A landscape with many valleys, sampled at points; each row gives a point and its height.
A ball rolls from a point to whichever of its 2 nearest points has the largest drop for the distance, and stops where none of them is lower. Distance is the straight distance between rows; heights are no part of it.
q_345: [-13  16 -14  37 -17  19 -12  -2 -24 -53   9  37 -12  -2 -22  -3  29 -13
 -13   8]  (h 5.63)
q_141: [ -1  82   1  -1 -14 -31  -1 -45  -3  -2 -20   3 -22 -16  18  -2  49  17
  29  13]  (h 4.31)
q_569: [  5  -1 -17 -28   2  26  25  54  59  33 -19   6  41   4   6  -4 -23 -30
 -20 -20]  (h 7.58)
q_203: [ 21  10  38  25 -35 -29  56  13  22   4  24 -66  65  24  35  57  -2  -3
   0   4]  (h 7.39)
q_529: [-30  55 -40  -5 -16  36 -10 -17  32  36  17  44 -23  25 -69  19  25 -22
 -17 -32]  (h 6.85)
q_403: [ 14 -36  34  -1  -5 -16  29  26  18   5 -10 -65  42  21  36  33 -45 -15
  -7  22]  (h 6.98)
q_52: [-16 -20 -11 -41  30  20   2  37  29  16 -62  28 -12  -9   0 -16 -74 -40
 -13  21]  (h 7.05)
q_276: [ 10  -9  12  56 -38 -17  -9 -41   2  -7  76 -16  21 -13 -17  25  62  72
  16 -25]  (h 3.03)
q_535: [ 34   6   8 -23  15  25  28  -5  -9  23  15  -4   2 -11  40 -34  25   8
  11  -5]  (h 6.74)
q_617: [ -3 -25  -6  54 -24 -43 -45  28 -14 -78  19  -6  22 -42 -31   7  11  15
   9 -11]  (h 5.44)
q_731: [-13 -28  -6  23   2 -56 -51  36  -5 -71 -27 -13  17 -59 -19  -5 -21   2
   8   5]  (h 5.31)
q_743: [ 18 -25  13  21   2 -21  -5 -35 -24  13  59 -40  11 -12  13   2  50  64
  15 -13]  (h 2.03)
q_246: [  4  -3 -15   0  33  11 -21  22 -37 -26 -28  35 -18 -26 -17 -54 -31  11
  -7   1]  (h 8.11)
q_487: [ -3  -7  20  47 -48 -34  -1  15   6 -39   3 -48  37  28   3  47 -13 -16
  -7  14]  (h 6.96)
q_188: [-10  38   5   1 -20 -23 -16 -41  -7   9  -5 -25 -21  22  10  14  22  -4
  16  -2]  (h 3.47)
q_4: [ 13 -63  19   2  19 -27 -31   9 -40 -29  -6 -44  -9 -21  11  -8 -26  12
   9   0]  (h 7.57)
q_927: [-18  -3  20 -31  30 -18   9  14   5  -1 -48 -15 -25   1  65  65  44 -37
  17  60]  (h 6.21)
q_435: [ 31  25 -21  34 -25  65  18  19 -17 -25  17  63  -8  -1 -13 -71   0 -13
 -25 -25]  (h 4.67)
q_681: [-47  43 -37 -17  26   0 -18 -16  15  30  -9  32 -20  11 -51  34  29  -6
  -1   6]  (h 7.26)
q_480: [  25   17   34  -13  -59  -36   -5  -63   12   19  -33  -19  -42   15
   -1  -36 -104  -19   -8   -1]  (h 2.25)
q_90: [-34 -39 -28  -7  58   1 -30  43  -7 -13  -3   3  10 -26 -12  22  10  19
  -6  22]  (h 8.01)
q_802: [-37  10  11 -40  43 -48 -21  -9  -7 -35 -76  11 -39 -27  16  18  -9 -14
  13  58]  (h 4.03)
q_286: [  8  -5 -10  57 -31  28 -12 -28  -6 -27  59  23  13 -15 -24  -7  49  62
   2 -23]  (h 3.95)
q_496: [ 36  25 -16   1 -14  72  39  21  12  12  41  59  19  -6  -4 -55  23  -8
 -19 -43]  (h 5.55)
q_624: [-22  89   3  13 -11 -14  -1 -31 -10 -45 -11  52 -26 -13  11   9  78   3
  22  34]  (h 5.38)
q_419: [-12  34 -36  23 -15  60   1   9  17  27  39  75 -14  12 -70  -7  18 -10
 -37 -43]  (h 6.40)
q_766: [ 16 -11   1  29   0  44  20 -32   3  11  64  11   8 -16   6  -9  68  61
   7 -14]  (h 4.79)
q_226: [ 38  -2   6  14 -12 -29 -10 -28 -36   1  23 -39   9 -15  15 -52  -5  54
  14 -25]  (h 1.77)
q_92: [ -4 -30  -4  70 -28  -7 -43   4 -13 -62  56  20  16 -47 -44  -3  36  45
   8 -19]  (h 4.83)
q_510: [-11 -28 -21 -22  42  46  22  67  29  12 -21  24  22  -6   6   7  -9 -38
 -20   6]  (h 7.32)
q_639: [ 25  23  28 -30 -36  -6  -4 -63 -27  12 -35   4 -58  23  14 -56 -74 -22
  16  -6]  (h 2.09)
q_906: [-24 -60 -15 -41  42  10 -15  35  27  48 -41  -9  -6  19 -11  18 -64 -35
 -16  12]  (h 6.92)
q_168: [ 45  15   5 -23 -35  24  75  -3  23  54  72   3  43  28  12 -21   0  -9
  -6 -74]  (h 3.88)
q_378: [ 36 -23  17  -7 -11  40  61   5  -2  46  64 -21  37  38  19  -4  -5 -10
   2 -34]  (h 4.48)
q_567: [ 31 -23  32  -1 -17  -8  59  16   5  43  28 -64  45  40  18  37 -35  -4
   0  -7]  (h 7.15)
q_452: [-32 -41 -35 -14  50   8 -26  -2 -10  39  15   0  -9   4 -33  33  23  15
  -3   8]  (h 7.78)
q_469: [ 34  55   4 -23 -45  22  54 -39  28  48  63   3  16  25   3 -11  45  -5
  -1 -63]  (h 3.02)
q_882: [-20  26  -1  45 -34  -6 -31 -10 -36 -97   6  48 -12 -21 -25  -4  55   0
  17  20]  (h 6.48)
q_648: [ 13  57  -7   4 -14  32   4 -15 -22 -19  -8  45 -23  -7  -7 -58   4  -6
   0 -13]  (h 3.64)
q_390: [  5 -36  -3 -31  35 -39 -30   9  21  25 -50 -26  -1 -39  16 -31 -76  36
   0  17]  (h 7.82)
q_985: [-27  -3   1  37 -46 -22 -25 -12   0 -25  12 -22   6  41 -34  64  10 -24
  -5   8]  (h 6.65)
q_368: [ -4 -18 -15 -19  48   1  -5   4  -1  42  14 -22   3 -16  12   6  29  34
  11   2]  (h 8.03)
q_304: [-28  53   4  10   8  -7  -4 -23 -44 -81 -10  65 -45 -13 -10 -10  56  -7
  14  42]  (h 6.27)
q_916: [-19 -10  14  -1  26 -49 -30  15 -24 -71 -43   8 -20 -45  11  14  18  -8
  24  45]  (h 4.57)
q_996: [ 19  44  28 -36 -36  -2  62   0  48  29   8 -26  30  28  36  28   3 -36
  -4 -27]  (h 0.54)
q_571: [-35 -49 -28   2  44 -23 -38  61  12 -27 -47   2  21 -25 -16  29 -32  -5
 -20  21]  (h 8.20)
q_430: [ -5 -50  -6  20 -18  28  -4  -2 -36 -24   5   0 -23  65 -27  38 -12 -68
 -23   8]  (h 5.84)
q_45: [-11  20  17 -21  -7   5  21   1  19  -1 -26 -11 -10  20  36  43  38 -50
   5  26]  (h 5.62)
q_719: [-16 -22  18   5 -16 -31 -13  10  15 -15 -30 -50  10  18  22  48 -28 -23
  -3  29]  (h 6.81)
q_160: [ 28  33  13 -35 -41  -5  44   1  55  43  -9 -12  30  22  27 -16 -48 -23
  -8 -49]  (h 1.62)
q_647: [  8 -59  -3 -21  37  18 -11  49 -10  -1 -38   7   3 -17  18 -27 -58 -12
 -12  26]  (h 7.19)
q_843: [ 23  31   8   4   9 -23  -9 -17 -25 -28 -14 -16   0 -41  35 -54  12  38
  19   3]  (h 2.52)
q_216: [ -7  36  -6  14 -13  11   7  11   9 -27  -9  11   6  -2  15   8  37 -14
  -4  18]  (h 4.66)
q_971: [-42  55 -28  23   8 -40 -39 -20  20  -5   9  11   5 -26 -31  26  57  49
  19  14]  (h 2.83)
q_473: [  5  17  42   3 -57 -54 -30 -63 -18 -24 -33 -41 -40  15   3  -7 -65 -10
   6   6]  (h 2.41)
q_104: [ -9 -35  38 -14  11 -42  -5   0  -5 -21 -26 -52 -12  15  54  69  20 -25
  15  49]  (h 6.57)
q_659: [-40  51 -18  16  33   1  -7 -24   1 -16  25  48  -7 -34 -31   7  68  51
  17  22]  (h 3.69)
q_145: [  6   3  16 -55   0  18   3 -40 -21  12 -40  13 -53  25  14 -31 -45 -48
   4  10]  (h 1.70)
q_846: [ 22  31  10  13  -3  -4  21  12   3 -37 -22  -2  15 -27  52 -28  31  13
   2  16]  (h 3.54)
q_256: [  5   3  -9 -34  51   3  31  34  39  50  -3 -12  26 -27  45   4  52  24
  13  14]  (h 8.26)
q_302: [  2  14  15  13 -47 -14 -22 -35 -24 -21 -16 -26 -26  32 -10   5 -23 -24
  -2  -1]  (h 2.80)
q_72: [  1  -3 -13 -27  31   7  32  59  67  35 -26 -17  55 -22  43   4  14  -7
 -13  -4]  (h 7.88)
q_57: [ -8  15 -22   9  10  45   5 -16   1  25  33  35 -16   2 -31   1  45  19
  -3  -9]  (h 5.30)
q_563: [-16  43 -30   5  24  26 -14  -6 -16   0   1  58 -25  -7 -46 -26  10   8
  -6 -10]  (h 4.54)
q_66: [ 18  34  -5 -14 -26  -9   2 -11  35  32 -30   3  -2   2   3 -46 -53  -9
  -2 -27]  (h 2.15)
q_74: [ -1 -10 -14 -17  39  -6 -23  17 -19  12 -53  42 -36 -27 -27 -72 -89  16
 -10  -5]  (h 7.95)
q_181: [-18  -5 -34  23  22  69   1   9  -1  12  48  74  -8  -3 -70  -5  32  27
 -24 -17]  (h 5.89)
q_180: [  4 -16  -5 -37  16 -13 -22  -1   8  48 -47  14 -23 -10  -2 -46 -91   6
  -1   0]  (h 7.89)
q_783: [-36  12  -9   3  16 -61 -45   2  -2 -21  -9 -16   1 -40  -4  41  49  32
  29  26]  (h 3.74)
q_629: [-15   9  -2  28  26  40   2 -32   1 -16  53  60  -4 -35 -17  -9  83  82
  13   3]  (h 4.61)
q_618: [ -1 -54 -22   8  18  36   3  51   7  19  20  -6  29  13  -7  12  -3 -11
 -19  -4]  (h 7.02)
q_976: [ 24  36  -1   1 -38   7  42 -18  27  27  28 -23  23  26  10  -4  17 -11
   1 -29]  (h 1.92)
q_373: [  5 -38  23  11   6 -40 -33  12 -27 -87 -46 -15  -3 -47  23 -16 -27 -15
   9  24]  (h 5.01)
q_446: [ 32 -46  36   9 -24  38  48   9 -35  16  53 -30  19  54   6  19 -21 -28
  -5  -5]  (h 4.98)
q_594: [ 39  -8  22 -55  24   4  31 -22 -11  54  -1 -25 -11   3  57 -48 -13  11
  39 -11]  (h 7.10)
q_295: [ 42 -11   6  25 -21 -26  12 -50 -31  37  73 -45  14   4  -4 -19   2  76
  11 -44]  (h 1.19)
q_835: [-39  43  -9  -7  29 -42 -26  -9   4 -19 -51   5 -12 -25   0  18  22  18
  21  33]  (h 3.38)
q_966: [-16 -28  -7  33 -34   9  -8   4  -8   6  28 -17   2  67 -44  57 -13 -41
 -32  -9]  (h 6.28)
q_381: [  0 -71  21   0  -1  35  24  15 -26  -1  26 -30  -1  67   2  50 -14 -57
 -23   8]  (h 5.40)
q_42: [  6  35  10 -36 -10   4   0 -18  18  14 -57  36 -32   3   0 -37 -68 -38
  -9   0]  (h 2.20)
q_483: [ 13 -38  13 -27  24 -36 -21  -7 -14  23 -17 -54  -4 -12  28 -12 -31  29
  14   7]  (h 7.71)
q_131: [ 22 -54   6  17   9  10 -11  48 -20 -35 -12 -14  15 -20  21 -31 -40   2
 -19  -2]  (h 7.37)
q_989: [-16 -53   1  12 -17   2 -16  17   0  23 -14 -15 -10  62 -45  40 -68 -43
 -36 -13]  (h 6.58)
q_865: [-55  15 -37 -17  53 -22 -25   4  29  35  -1  -1   2  -9 -29  44  37  27
   7  18]  (h 7.55)
q_213: [-14 -67  -9 -14  16  16  -2  29   9  49   3 -27   9  47 -21  40 -38 -31
 -21  -6]  (h 6.76)
q_857: [ 49  10   4 -17  -8  55  44  -8 -21  23  34  27   4  11  28 -68   1 -16
   5 -38]  (h 6.22)

Call two points neighbours if one is among the 2 nearest of the other. Go from one point of each pair to the other, from neighbour to neighbour, staying as low as possible. Name the highest point that can't be avoided.
q_295 and q_648 | q_483
q_971 and q_835 | q_783
q_996 and q_145 | q_42
q_971 and q_145 | q_882
q_835 and q_295 | q_766

Where does a ball stop that starts at each point below?
q_72 | q_996
q_865 | q_648
q_624 | q_145
q_104 | q_295
q_180 | q_996
q_882 | q_295
